A landscape with many peaks, sampled at points; each row gives a point and its height.
A climber steps from a point to the highest of its 2 nearest points, and stops where none of them is higher. Distance is the straight distance between rows; heights are no part of it.
q54 height 66.4: [131 118 158 157 117 146 137 173  94  39 141 122 122 106  63 165 138 144
  77 116  95 173  89 142]
q301 height 24.3: [ 76 153 134 134  93 147 146  67 150 151 145 130 130 204 167 165 104 100
 115 163 172 117 131 138]
q771 height 55.5: [167  79 151 102 135 149 109 161 136  62 129 166 108  87  79  88 121 163
 164 117 113 154 106  75]
q404 height 34.5: [171 137 139 163 147 137 113 195 113 123 175  78 130 121 131 128 164 108
 175 116 110 143 148  84]
q257 height 30.5: [113 134 122 149 117 145 159  67 173 189 131 110 147 195 180 125  83 114
 144 169 169 115 151 127]
q586 height 41.5: [132 171 108 112 132 129 134 150 166 104 106 133  99 125 108 167  88 114
  93 132 126 161 171 232]
q227 height 21.0: [137 144 127 104 121  89 105 121  83 168  60 164 165 110 131 101 116 140
 153 103 144 107 107  71]
q837 height 36.5: [ 73 127 125 159  82  91 126  60 124 149 113 124 161 182 150 147 130  81
 108 161 169  89 114 113]
q882 height 13.4: [128 160 130 104 124 103 122 115 101 112  69 158 135 105 110 122 132 116
 118 106 128 121 119 141]
q102 height 43.1: [ 64 104 115 151  79 118 133  54 150 111 131 119 140 169 146 180 137  82
  79 143 128  82 141 172]
q786 height 22.0: [163 118 123 145 170 142 145  90 187 170 154 150 124 120 132  96 101 156
 132 152 117 123 177 173]
q774 height 14.7: [105 178 129 118 114  97 139 114  92 120  92 125 145 135 139 162 133 114
  90 101 150 110 102 151]
q311 height 42.3: [126 187 122 108 127 115 141 136 128 109  91 137 115 128 130 149 111 109
  86 119 133 150 139 196]
q27 height 40.3: [196 101 111 148 141 126 121 139 109 190 138  95 146 117 151 105 154 172
 149 134 146 112 141  81]
q986 height 38.4: [106 202 132 124 152 133 150 175  98 140 128 121 112 125 147 140 125 120
 106 116 127 182  93 138]
q494 height 51.4: [154 134 112 131 138 132 109 165  90 182 124  60 137 134 172 126 134 136
 128 107 167 129 125  51]
q130 height 69.2: [109 137 149 169 149 144 103 168 125  68 203 122  83 140 113 183 153 103
 116 143  91 170  98 136]
q657 height 24.8: [161 169 125 106 143 120 131 143 104 178 118 113 153 135 147 106 104 129
 129 119 134 149 133  93]
q725 height 18.2: [153  44 156 138 126 143 146 111 214 171 141 162 122 114 139  76 148 183
 147 121 108  97 145 151]
q76 height 49.7: [178 105 139 118 114 120 108 151  91 154 119 137 152 105 110  98 133 152
 158 100 122 110 112  32]
q283 height 18.4: [ 79 194 126 115 102 143 159  98 143 139 126 133 118 182 175 168 115 111
  91 137 162 129 131 178]
q166 height 74.1: [126 159 165 172 157 143 135 191  73  70 138 122 111  85 110 141 146 115
 113 129  84 196  68 127]
q216 height 27.5: [123  61 126 123 131 124 118 111 192 111 120 184 115 101  98  95 102 148
 171 139 123 103 137 154]
q949 height 15.0: [ 90  18 126 101 145  93 134 131 190 122  93 164 118 126 139  67 139 140
 170 140 108  97  96 174]
q318 height 61.8: [156 163 132 131 163 142 117 159 130 115 161 120 100 125 118 124 106 109
 122 156 102 159 149 143]
q19 height 61.0: [140  99 149 101 113 137 106 139 136  62 112 178 119  90  78 104 115 141
 162 117 124 121 114 105]
q836 height 58.1: [156 128 122 144 179 157 126 133 173 134 195  98 115 136 137 127 126 125
 142 162 105 127 182 146]
q387 height 13.3: [ 71  26  87  77  95  81 143 119 149 116  88 161  91 124 123  92 144 124
 137 151 103  94 107 148]
q174 height 41.3: [145 116 145 154 118 128  95 114 103 165 166 107 157 144 131 142 128 106
 122 136 147 101 108  32]
q15 height 52.1: [187 134 110 140 198 152 131 146 164 154 158 101 109 109 139 105 130 150
 149 134  90 158 193 183]
q907 height 15.9: [108  31 141 115 137 106 138 127 206 149 111 167 131 130 139  64 135 159
 169 122 110  97 115 164]
q34 height 17.0: [129  37 153 116 132 124 148 128 208 177 116 167 133 117 149  55 152 177
 152 109 110  99 129 161]
q415 height 26.0: [175 175 105 107 156 119 148 157 107 190 112 111 142 116 162  87  99 146
 142 112 130 152 142 114]
q965 height 64.9: [120 192 135 116 129 103 129 137  83 157  98 123 161 134 142 136 123 127
 104  95 168 134  79 104]
q856 height 72.0: [129 183 144 126 123 104 164 152  74  86  71 125 142  93 107 138 135 135
  92  77 120 143  92 159]
q440 height 62.1: [119 114 150 167 105 148 102 119 120  72 208 139 107 151  95 187 140 103
  81 153 115 108  99 123]
q850 height 43.4: [184 104 119 134 119 122 115 139  97 191 121 108 149 118 137 100 133 164
 144 124 144 107 133  45]
q722 height 28.6: [109 141 130 144 113 134 130  86 152 161 167 123 139 182 152 142 102  98
 119 169 168 110 131 103]
q515 height 49.2: [150 173 118 107 146 110 131 129 128 140  92 161 135 120 136 101  94 133
 126 128 133 138 149 155]
q842 height 51.1: [159  76 132 174 127 139 134  96 166 169 189 105 144 139 136 111 140 139
 137 170 125  88 164  87]
q165 height 57.8: [195 137 112 124 181 143 135 124 156 168 144 121 123 111 141  88 119 159
 142 128 110 143 184 168]
q661 height 66.3: [107 178 146 147 137 141 125 154 117 105 177 129  98 150 140 165 142 117
  98 136 123 149  98 140]
q898 height 18.3: [ 98 115 138 112  87  98  98 104  75 121  78 158 155 104 103 110 158 126
 149 100 150  89  74  64]
q901 height 4.9: [150 141 146 120 126 116 110 127  90 134 120 150 151 117 101 110 124 123
 133 105 128 119 103  66]
q881 height 31.6: [103  40 132 101 133  96 133 133 149 124  90 172 131 109 148  55 138 138
 185 125 117  90  87 122]
q433 height 42.4: [193 127 119 162 164 134 128 149 142 157 164  78 121 113 153 105 192 155
 163 136 137 123 167 139]
q98 height 18.9: [125 140 144 146 135 137  95 140  98 146 199 101 139 161 137 154 146  97
 120 133 140 127  97  61]
q870 height 69.0: [125 132 167 144 115 131 144 157  84  35 112 131 134  96  66 141 148 145
  83  93 109 151  94 129]
q989 height 59.2: [164 139 134 137 172 150 115 154 146 106 169 123  99 115  98 111 113 114
 139 155 101 141 162 140]
q159 height 9.0: [128 107 152 138  97 148 111 125 124  44 127 146 109 110  47 159 129 123
  97 108 120 126 114 141]
q607 height 32.3: [ 96 130 119 150 107 110 145  53 161 188 107 114 163 195 170 121  92 103
 144 161 173 103 144 116]
q992 height 40.8: [118  97 131 172 119 109 152  53 190 182 148 122 151 188 149 109  96 120
 145 175 142  99 159 119]
q281 height 38.1: [197 128 114 145 162 134 126 169 113 162 149  83 134 116 149  98 164 153
 162 123 125 131 162 108]
q941 height 25.8: [138 147 117 138 145 142 146  84 182 157 149 136 128 158 155 117  87 112
 126 173 145 119 171 162]
q993 height 67.9: [120 195 134 122 132  93 158 144  68 124  86 117 146 118 134 146 135 129
  94  87 152 137  74 133]
q524 height 31.4: [189 134 129 161 142 121 113 198  95 141 148  68 136 112 140 112 169 132
 178 103 134 143 142  76]
q259 height 49.6: [168 154 145 117 154 130 125 166 108 103 122 147 109  98  94  91 113 134
 136 122  97 158 132 117]
q584 height 53.5: [153  96 157 100 122 156 104 157 132  39 131 158 103  83  56 104 123 147
 145 118 121 172 117  95]
q248 height 22.1: [171 139 124 104 128 102 116 138  99 173  83 147 168 108 130  86 111 154
 146 103 131 121 124  70]
q24 height 55.7: [168 129 120 147 177 156 115 127 164 127 178 122 106 128 108 119 108 122
 136 157 105 130 179 154]
q950 height 26.2: [ 74 143 106 107 130 105 157  74  74 117  97  99 162 129 141 182 140 120
  86  94 106  86 121 176]
q213 height 56.8: [113 166 128 114 137 145 109 143 105 181 150  93 135 165 162 141 115 123
 113 124 154 144 112  73]
q936 height 44.3: [141 111 156 151 110 125  93 118  84 143 170 132 154 136 103 129 135 104
 123 131 140 101  89  26]
q412 height 57.1: [117 106 147 164  91 138 111 104 138  83 175 149 118 144  93 168 126  96
  90 142 130  89 116 138]
q516 height 45.6: [145 160 141 132 148 126 109 167  81 163 146  88 144 131 136 131 134 114
 126 107 132 146  98  61]
q886 height 20.3: [131 137 155 155 144 134  96 144  96 111 190 120 129 143 113 146 148  91
 118 138 113 131  95  77]
q848 height 66.5: [105 144 136 161 122 142 155 168 113  70 167 114 106 123 117 202 125 144
  75 117  86 175  92 176]
q493 height 32.8: [163 145 125 155 157 146 130 179 144 151 177  67 132 128 154 128 154 127
 167 133 129 144 171 110]
q487 height 7.5: [106 123 137 141  95 117 117  91 130  94 121 150 130 127  98 151 143  94
 104 126 130  89 130 138]
q893 height 30.1: [110  48 118  78 136 108 126 136 157 114  71 187 117  99 143  67 132 145
 187 131 115 106  94 158]
q645 height 16.4: [ 82  86 129 121  84  98 112  93  86  91  97 155 138 102  91 119 172 116
 140  97 137  80  74  72]
q388 height 54.5: [109 174 136 143 163 147 122 184 130 112 177 121  86 135 145 147 124 100
 132 142 105 176 127 151]
q677 height 18.8: [124 141 145  88 123  93 119 124  62 115  47 163 152  89 105 105 154 140
 149  78 141 116  80  81]
q768 height 29.3: [109 179 113 108 124 114 143  79 142 164  94 130 144 170 174 122  96 111
 130 149 173 128 151 161]
q128 height 12.1: [102  28 124  78  90 105 116 121 125  59  82 162 118  91 112 108 153 112
 165 121 118 112  65 100]
q527 height 46.5: [ 67  97 119 154  90 121 130  63 139  98 142 118 149 147 125 203 126  90
  74 117 101  84 135 186]
q504 height 23.8: [155 132 117 135 153 130 145  81 187 158 136 142 132 141 145  97  82 140
 133 169 143 121 180 172]
q349 height 48.1: [167 157 145 118 155 125 122 172  93 128 146 122 125 107 106 102 127 119
 141 122  95 154 116  87]
q110 height 5.6: [142 133 139 127 115 120 109 110 112 128 121 166 135 115  97 115 117 108
 129 125 137 103 120  88]
q462 height 52.7: [123  84 164 125  88 119 103 115 104 107 130 174 148 107  87 103 142 122
 152 111 136  94  78  32]
q472 height 43.5: [130  82 137 189 115 121 152  65 184 177 180 119 154 179 139 109 118 121
 127 185 131  87 157 108]
q851 height 12.3: [124  42 144 105  92 128 102 130 154  42 108 169 113  89  81 114 135 121
 158 127 133 120  85 102]
q282 height 12.4: [126 124 119  94 111 121 119 132 122  77  64 152 120  89  77 142 131 130
 122  95 113 143 142 181]
q382 height 55.6: [101 187 130 111 138 149 135 118 136 162 157 125 116 181 169 143 100 120
 115 155 158 141 146 148]
q653 height 67.5: [132 144 122 131 148 152 128 115 173 124 172 139  99 158 130 144  87 106
 105 180 134 133 168 180]
q737 height 64.0: [132 109 155 108 105 136 108 130 108  52 105 163 106  91  67 121 134 136
 128 103 129 133  99  98]
q930 height 33.2: [ 93  69 121  97 123  93 128 117 147 148  84 179 141 125 144  57 129 145
 175 132 118  82 122 128]
q884 height 8.3: [100  26  79  56 100 114 123 132 148  83  64 157 108  89 108 117 136 129
 162 140 101 134 110 170]
q720 height 54.7: [113 143 109 124 104 131 124 103 161  98 123 135 113 150 125 173 111  97
  85 140 137 118 162 209]
q419 height 26.6: [102 145 143 142 116 150 140  91 165 150 176 124 121 193 167 158 105  98
 115 178 158 123 143 134]
q987 height 49.3: [ 55 201 127 136 125 148 153 152 121 139 161 139  86 161 162 164 133 158
  99 131 130 175 127 169]
q421 height 71.9: [102 155 146 168 150 139 126 181 105  75 182 121  92 124 120 169 152 120
 113 135  94 187  79 149]
q995 height 29.0: [128  58 124  96 136 119 121 131 182 115  91 188 115  93 124  79 114 160
 187 127 120 108 118 165]
q225 height 44.0: [118 174 114 125 153 147 129 177 155 105 151 125  72 136 123 157 100 110
 105 156 115 182 144 203]
q828 height 15.5: [ 89 177 131 123 108 116 151 105  97 121 121 122 147 155 153 174 136 122
  89 106 158 105 100 161]
q830 height 46.6: [167  94 129 131 102 112 103 137  92 177 117 131 159 113 121 105 124 151
 152 113 138  89 111  23]
q947 height 61.7: [ 92 189 141 122 132 130 128 143  87 164 127 109 148 157 153 147 119 139
  98 111 178 143  73  96]
q963 height 64.5: [126 110 152 161 112 137 147 170 104  42 154 112 137 104  68 199 125 153
  77 113  79 176  87 162]
q64 height 68.9: [106 157 135 152 123 142 136 157 120  81 174 125  92 140 115 181 138 127
  82 132 107 152  93 161]
q337 height 22.2: [ 62 157 114 128  83 130 147  54 144 139 117 120 135 199 179 171 122  95
  98 149 167 109 130 167]
q867 height 30.3: [118 127 128 146 114 142 133  90 143 185 163 104 153 176 157 143 103 112
 123 155 162 111 133  75]
q451 height 11.8: [113 124 117 107 111 131 120 125 128  81  74 129 127 101  72 170 122 123
 102  94 102 135 149 196]
q464 height 65.8: [129 121 153 166 133 147  98 147 114  65 208 125  99 143  94 179 148  98
  99 155 105 136  97 114]
q87 height 10.3: [137  83 137  96  95 149 108 144 157  41 111 167 108  86  48 139 123 141
 141 122 133 155 125 145]
q52 height 56.6: [130 175 140 137 170 139 131 188 109 109 143 112  97 115 138 130 125 101
 119 133  98 182 114 144]
q626 height 47.8: [126 158 130 138 169 154 125 179 143 133 190  95 109 151 166 134 134 117
 146 133 114 156 165 136]
q309 height 22.7: [164 116 150 131 139 150 105 142 119  99 164 143 121 109  85  95 123 128
 149 125  99 129 126  69]
q574 height 17.9: [120 162 144  90 122  91 133 130  56 102  40 154 144  87 105 117 158 148
 129  73 135 125  95 118]
q790 height 59.0: [154 160 134 139 169 138 121 183 122 116 163 112 112 128 121 118 125 102
 146 131  92 167 140 124]
q562 height 55.4: [172  87 122 171 143 147 139  93 164 178 173 103 140 131 141 103 161 147
 138 166 130  99 171 119]
q13 height 46.1: [ 94 186 126 135 141 153 148 176 139 114 164 130  68 141 144 171 119 123
 100 143 116 189 132 189]
q17 height 20.4: [ 75 163 112 117  93 132 158  70 154 130 114 124 124 187 184 176 113  98
  98 145 151 115 151 196]
q441 height 53.8: [137 143 121 134 138 141 111 149 106 190 145  60 138 162 173 139 126 127
 123 119 165 128 132  55]
q650 height 32.1: [144 106 117 150 127 145 135  94 146 193 156  72 147 172 174 131 119 130
 136 156 163 104 155  79]
q407 height 25.9: [107 166  92  92 126  93 130  83 105 160  38 151 145 124 163 111 122 120
 127 138 144 112 154 165]
q853 height 7.3: [112  67 100  55 104 133 116 136 134  64  53 145 120  70  92 141 144 142
 151 103 108 158 117 160]
q150 height 7.8: [121  40  96  47 107 125 116 138 153  68  58 164 115  71 104 126 133 141
 160 125 112 153 110 166]
q595 height 63.3: [120 175 137 127 138 135 127 134 121 123 171 130 111 158 140 151 123 107
  98 143 135 132 118 129]
q26 height 11.3: [ 82  49 120  82  91  94 126 109 110  91  75 162 116  94 124 102 169 108
 156 126 112  93  70  91]
q763 height 50.9: [164 135 146 120 162 145 112 184 117  73 115 146 102  90  62  96 108 131
 128 128  96 188 134 126]
q558 height 6.8: [126  97 111  71 107 132 116 142 142  56  60 157 112  78  74 128 129 146
 148 107 124 155 132 165]
q953 height 34.3: [187 120 115 162 148 126 114 169 110 155 154  64 139 121 148 119 175 139
 169 126 152 117 154  78]
q40 height 34.2: [ 86 135 124 148  98 103 123  61 134 172 108 120 162 181 161 134 110  92
 127 156 181 100 125  98]
q665 height 47.9: [ 61 190 125 147 122 143 160 159 127 114 165 131  73 141 162 176 130 152
  87 128 115 186 121 189]
q813 height 26.3: [149  83 129 131 126 141 119 123 176 100 138 179 111  99  85  99 100 151
 156 135 119 116 140 130]
q312 height 17.5: [ 89 138 149 153 136 148  95 132  98 158 192  80 138 178 161 168 140 112
 113 121 156 122  82  46]
q334 height 47.5: [166 138 131 170 180 155 128 180 173 113 191  78 117 127 150 134 148 121
 170 133 107 143 184 159]
q990 height 25.1: [159 106 137 136 137 138 114 119 149 118 150 164 119 109  91  96 105 133
 149 145 110 102 139 112]
q814 height 33.8: [153  80 113 175 107 127 132  94 144 206 144  76 150 159 165 124 122 139
 129 162 167  96 145  54]
q82 height 27.3: [125 180  98  96 135 100 143  88 131 155  74 152 144 144 171 112  98 112
 129 142 153 122 159 171]
q983 height 38.6: [144 119 138 139 116 113 100 109 109 185 128 122 165 139 129 121 109 115
 129 126 152 101 114  44]
q815 height 35.4: [177  81 128 149 113 120 142 117 135 208 109 137 159 126 153  88 139 192
 142 121 144  94 142  89]
q69 height 58.0: [153  68 147  89 127 143 111 145 144  70 115 180 120  82 100  92 112 157
 179 114 116 134  90  91]
q729 height 33.3: [175 147  93 136 164 148 148 146 128 201 133  66 125 139 195 100 155 173
 152 136 164 138 167 131]
q996 height 30.2: [198 145  96 123 161 128 148 156 115 203 118  85 137 115 174  87 152 182
 150 115 143 138 161 134]
q803 height 64.3: [122 117 135 159 117 143 145 178 115  53 166 107 110 113  74 207 127 145
  83 129  82 193  96 179]
q258 height 36.7: [121  83 126 147 120  93 140  89 167 191 105 162 159 147 150  78 122 156
 163 143 126  88 157 124]
q664 height 48.2: [137 105 167 140  97 122  89 113  92 112 151 145 145 116  81 121 144 108
 130 118 134  95  73  27]
q712 height 23.9: [ 95 172  90  84 121  89 150  77  77 157  48 116 157 126 154 142 143 119
  94 109 143 109 123 167]
q982 height 38.2: [197 122 141 171 169 140 122 189 129 115 182  77 124 113 131 117 172 125
 178 118 114 128 165 115]
q546 height 9.7: [135 106 137 120  95 150 110 146 144  51 115 149 110 100  40 152 122 127
 115 117 122 157 136 155]
q498 height 60.1: [126 138 113 138 118 143 122 115 173 102 149 144  93 156 125 174  86 107
  91 167 136 130 164 205]
q344 height 51.2: [168 164 106  95 158 118 138 122 137 169 106 144 140 123 152  92  93 151
 140 134 130 134 160 147]
q211 height 6.6: [113 134 138 140 105 120 115  95 135 120 129 160 130 130 112 123 121  98
 121 138 145  97 132 117]
q572 height 14.0: [108 169 113 108 115  97 130 106  89 115  75 136 146 115 121 142 145 120
 107 101 136 108 115 158]
q610 height 44.2: [137 167 112 116 123 125 128 128 153 110  98 147 112 121 117 141  92 117
  96 140 134 133 159 198]
q171 height 74.4: [100 152 141 177 143 136 160 185  90  70 165 120  92  89 137 178 145 143
 117 128  92 191  72 158]
q559 height 52.4: [150 149 127 145 187 159 126 170 170 126 191  84 101 139 145 127 128 113
 154 146 102 149 178 155]
q8 height 40.9: [113 202 130 116 134 124 157 158 112 119 106 135 113 126 133 150 111 123
  94 105 132 168 112 187]
q864 height 77.1: [109 163 154 163 146 143 170 193  64  70 135 119 107  82 132 166 146 140
 104 118  94 191  56 140]
q381 height 48.3: [153 151 113 134 144 132 120 190  88 167 140  64 131 126 156 121 142 125
 147  96 135 154 122  64]
q196 height 12.9: [128 150 133 106 116 110 131 124 104  79  63 148 129 103  91 132 132 130
 112  90 125 133 116 155]
q264 height 24.9: [111 179  97  82 129  84 139 100  83 154  34 141 146 115 148 119 133 119
 120 109 148 113 134 160]
q862 height 52.2: [150 121 151 110 132 150 106 168 125  56 123 159 100  88  51 117 120 142
 124 129 115 177 117 117]
q253 height 74.5: [121 164 147 151 127 109 172 164  69  70 108 119 147 101 114 151 137 143
  84  86 113 148  67 141]
q571 height 16.8: [ 99 178 125 117 112 125 140  95 121 138 130 135 141 167 165 159 116 110
  97 134 167 117 120 155]
q787 height 53.6: [157  99 157 104 112 131 112 139 108 116 122 170 148 102 104  84 132 151
 168 100 118 114 102  39]
q329 height 51.9: [ 79 196 133 123 138 153 135 145 133 146 167 127  89 178 167 150 118 129
 108 143 140 157 133 154]
q175 height 14.9: [ 96  83 142 122  78 110 109  93 114  78 107 163 128 101  91 114 159 107
 140 111 131  88  96  82]
q20 height 14.1: [ 80  14  93  83 114  87 134 125 181 106  97 160  98 130 120  81 137 134
 160 159 105  99 109 169]
q140 height 41.8: [ 83 184 135 135 150 159 130 179 122 188 150  88 120 169 180 141 132 136
 149 126 132 173 168 113]
q740 height 76.0: [121 151 122 128 168 164 126 128 181 136 194 120  95 164 152 140 104 113
 120 185 128 133 174 162]
q555 height 59.8: [125 173 130 123 147 143 132 126 138 144 170 122 119 160 153 145 116 111
 118 152 136 138 145 141]
q218 height 51.3: [ 99 132 113 125 100 125 119 101 139  98 110 126 124 131 105 181 121 102
  84 120 118 110 152 199]
q914 height 49.5: [ 76  91 123 156  77 124 119  71 137  85 138 132 142 138  97 187 136  89
  89 122 116  77 131 169]
q192 height 40.6: [140 160 120 135 174 165 150 147 165 169 168  70 123 159 184 115 126 142
 160 142 133 146 196 166]
q271 height 39.6: [ 84 214 133 117 131 133 174 174 100 140 121 131 110 121 160 144 117 136
  96 110 135 175  99 176]
q486 height 35.3: [151  91 120 159 108 127 110 108 121 192 146  81 150 162 157 132 115 125
 113 140 161 100 124  28]
q753 height 51.0: [191 101 116 160 144 145 130 109 150 190 157 105 141 119 147  94 156 166
 143 147 126 109 160 116]
q184 height 4.3: [154 155 143 126 130 108 104 141  71 152 116 131 150 112 106 116 128 129
 121  98 134 133  87  43]
q997 height 3.8: [144 168 134 118 129  95 113 145  69 158  75 134 161 117 112 117 120 138
 126  86 148 131  80  58]
q161 height 21.5: [146 123 152 145 135 146  99 142 102 102 177 130 122 123  82 126 136  99
 129 134 107 124 111  68]
q491 height 45.7: [172 150 116 137 188 155 151 138 167 172 165  82 117 137 169 106 132 153
 146 140 117 146 191 180]
q708 height 11.0: [ 82  94 101 101 108 137 122  95 135  91  83 122 138 102  73 179 129 123
 106  98  85 131 152 200]
q32 height 39.5: [ 73 127 124 156  77 106 127  52 139 128 131 128 142 178 147 157 137  73
  95 160 151  79 131 143]
q306 height 42.7: [184 128 130 179 177 147 125 173 167 118 184  80 127 116 142 119 178 137
 174 131 117 128 186 140]
q16 height 36.8: [151 102 125 150 108 117 108 107 107 194 116  96 163 141 158 130 104 134
 123 128 162 100 124  34]
q920 height 13.5: [103  55 139 105  80 123 109 108 133  60  99 169 114  88  93 113 151 115
 157 115 129 104  95  92]
q761 height 48.8: [ 82 123 115 138  99 126 126  93 144  92 129 129 142 146 122 203 123 105
  80 109 108 101 138 203]
q673 height 22.9: [164 164 120 105 135 100 118 149  88 186  84 125 168 118 141  98 107 146
 136  92 143 136 105  66]
q204 height 46.7: [137 187 113 107 138 125 141 122 143 133 115 149 121 135 137 123  86 119
 111 143 141 138 155 178]
q752 height 23.7: [164 164 112 113 140 111 121 149 100 198 102  97 156 135 160 108 104 140
 123 105 159 139 128  68]
q86 height 38.7: [122  94 125 154 116  95 139  67 178 176 121 139 155 165 146  90 107 135
 154 163 141  99 158 122]
q303 height 36.0: [159 149 113 139 168 150 137 170 141 167 165  69 128 142 172 114 145 138
 168 133 138 155 181 140]
q613 height 27.4: [ 80 144 113 124 107 101 142  71 107 116  91 120 153 138 143 162 148 100
  87 101 130  94 131 173]
q801 height 44.4: [ 92 186 133 136 157 161 134 175 142 158 169  98 102 164 180 140 136 123
 151 137 114 170 163 134]
q971 height 19.4: [159  68 147 131 144 145 142 113 194 162 131 177 126  98 130  70 126 179
 159 121 104 112 160 160]
q919 height 10.4: [ 70  83  98 101  96 126 121  75 136 112  86 127 123 103  87 161 132 105
 111 112  85 115 157 182]
q582 height 39.4: [107 173 121 126 146 166 139 161 130 196 141  69 125 174 186 124 122 143
 146 129 143 163 173 119]
q442 height 66.7: [125 118 162 116 109 136 122 144  95  39 103 140 131  96  65 139 147 141
 105  87 120 146  96 118]
q643 height 46.8: [195 101 108 164 155 144 125 117 152 181 156  97 124 112 150 107 196 169
 149 152 137 114 163 133]
q49 height 20.0: [115 135 133 108 113  85 100 114  68 146  60 163 165 106 117 108 138 132
 144  96 152 103  89  67]
q957 height 27.6: [188 171  96 108 167 130 156 162 119 198 119  94 140 129 168  82 116 160
 150 116 136 159 160 138]
q580 height 31.5: [ 96 156 117 127 107 102 140  59 144 157 102 137 153 168 164 136 105  87
 120 161 166 108 144 150]
q429 height 20.6: [171  95 129 137 159 145 138 111 180 154 152 159 122 105 122  88 114 171
 144 133 104 121 171 156]
q946 height 11.1: [133  58 134  98  88 142 105 132 153  29 106 168 116  79  68 134 140 131
 140 111 139 151 108 127]
q748 height 70.0: [131 200 140 109 137  96 163 154  74 120  69 134 141 101 125 120 134 129
  96  83 138 150  88 153]
q366 height 37.7: [188  90 112 154 120 119 130 121 122 213 117 101 139 129 162 104 141 184
 139 141 160 108 140  82]
q177 height 46.9: [132  83 135 179 120 135 135  87 171 166 203 106 148 167 136 130 123 107
 131 172 136  93 148  76]
q383 height 28.5: [127 129 121 139 136 151 164  65 185 187 157 112 142 185 170 119  89 122
 139 177 153 127 175 152]
q496 height 59.1: [ 89 186 132 125 145 140 123 158  90 175 144  99 131 168 158 151 122 132
 110 110 154 157  90  87]
q273 height 25.0: [ 81 144 100  95 125  97 158  63  68 144  56 106 168 115 147 152 150 123
  86  95 115  98 122 166]
q371 height 57.0: [138  98 156 110 102 128 108 127 116  87 117 176 135  97  95  92 128 127
 161 110 127 105  92  60]
q622 height 8.9: [ 86  48  83  56  97 128 119 116 143 101  66 144 101  84  97 132 134 130
 139 128  96 136 133 176]
q838 height 53.2: [ 96  93 135 161  75 130 107  88 149  77 153 147 122 138  87 172 132  89
  84 131 116  87 132 152]
q367 height 36.6: [139 155 109 130 155 165 143 151 131 191 137  55 129 165 194 119 136 159
 160 132 160 146 178 119]
q766 height 41.9: [145 160 112 124 139 145 129 163 150 101 126 137  86 124  95 157  95 117
  94 153 114 171 152 211]
q531 height 12.2: [ 72  54 101  72  83  96 135 106 106 109  70 158 105  99 115 107 160 121
 130 121 101 100  89 119]
q553 height 46.4: [161 151 139 135 153 128 113 173  93 139 162  95 136 123 113 119 136 111
 137 117 113 150 109  63]
q29 height 29.2: [ 84 156 110 128  96 103 130  68 122 136  91 131 147 156 154 152 134  95
 105 139 148  98 141 165]
q173 height 34.9: [ 98  72 120 122 121  93 137 102 153 182  83 171 159 136 157  63 133 161
 177 131 122  84 136 126]
q733 height 65.5: [143 130 123 145 184 167 134 114 190 141 198  99 105 156 160 140 121 126
 138 175 109 131 190 173]
q428 height 71.8: [128 132 165 158 123 119 173 170  54  41 120 117 140  96  89 155 137 156
  86  93 104 149  69 128]
q727 height 23.6: [170  98 140 116 140 144 119 136 136 116 152 158 120 102  92  89 122 149
 156 118 107 115 135  82]
q432 height 8.4: [112 110 137 141  95 137 112 103 126  68 124 148 119 113  67 154 131 110
 103 111 124 105 122 137]
q12 height 53.9: [186 144 117 112 169 127 140 127 143 175 119 145 132 112 147  84 109 171
 145 120 114 131 165 151]
q430 height 9.6: [ 74  53  87  67  93 125 129  91 142 109  74 131 108  88  82 145 124 123
 121 114  81 128 143 180]

For each start below, name the point where the climber stops.
q919 | q371
q571 | q371
q814 | q371
q13 | q64
q271 | q165
q986 | q165
q494 | q253
q725 | q864

Call two points neighbours if one is among the 2 nearest of the other. Go from one point of each pair to the other, from neighbour to neighbour, staying as high as possible. Name the lowest point that can't be avoided.
q165 / q253 | q586
q64 / q253 | q803
q740 / q318 | q24
q864 / q318 | q527
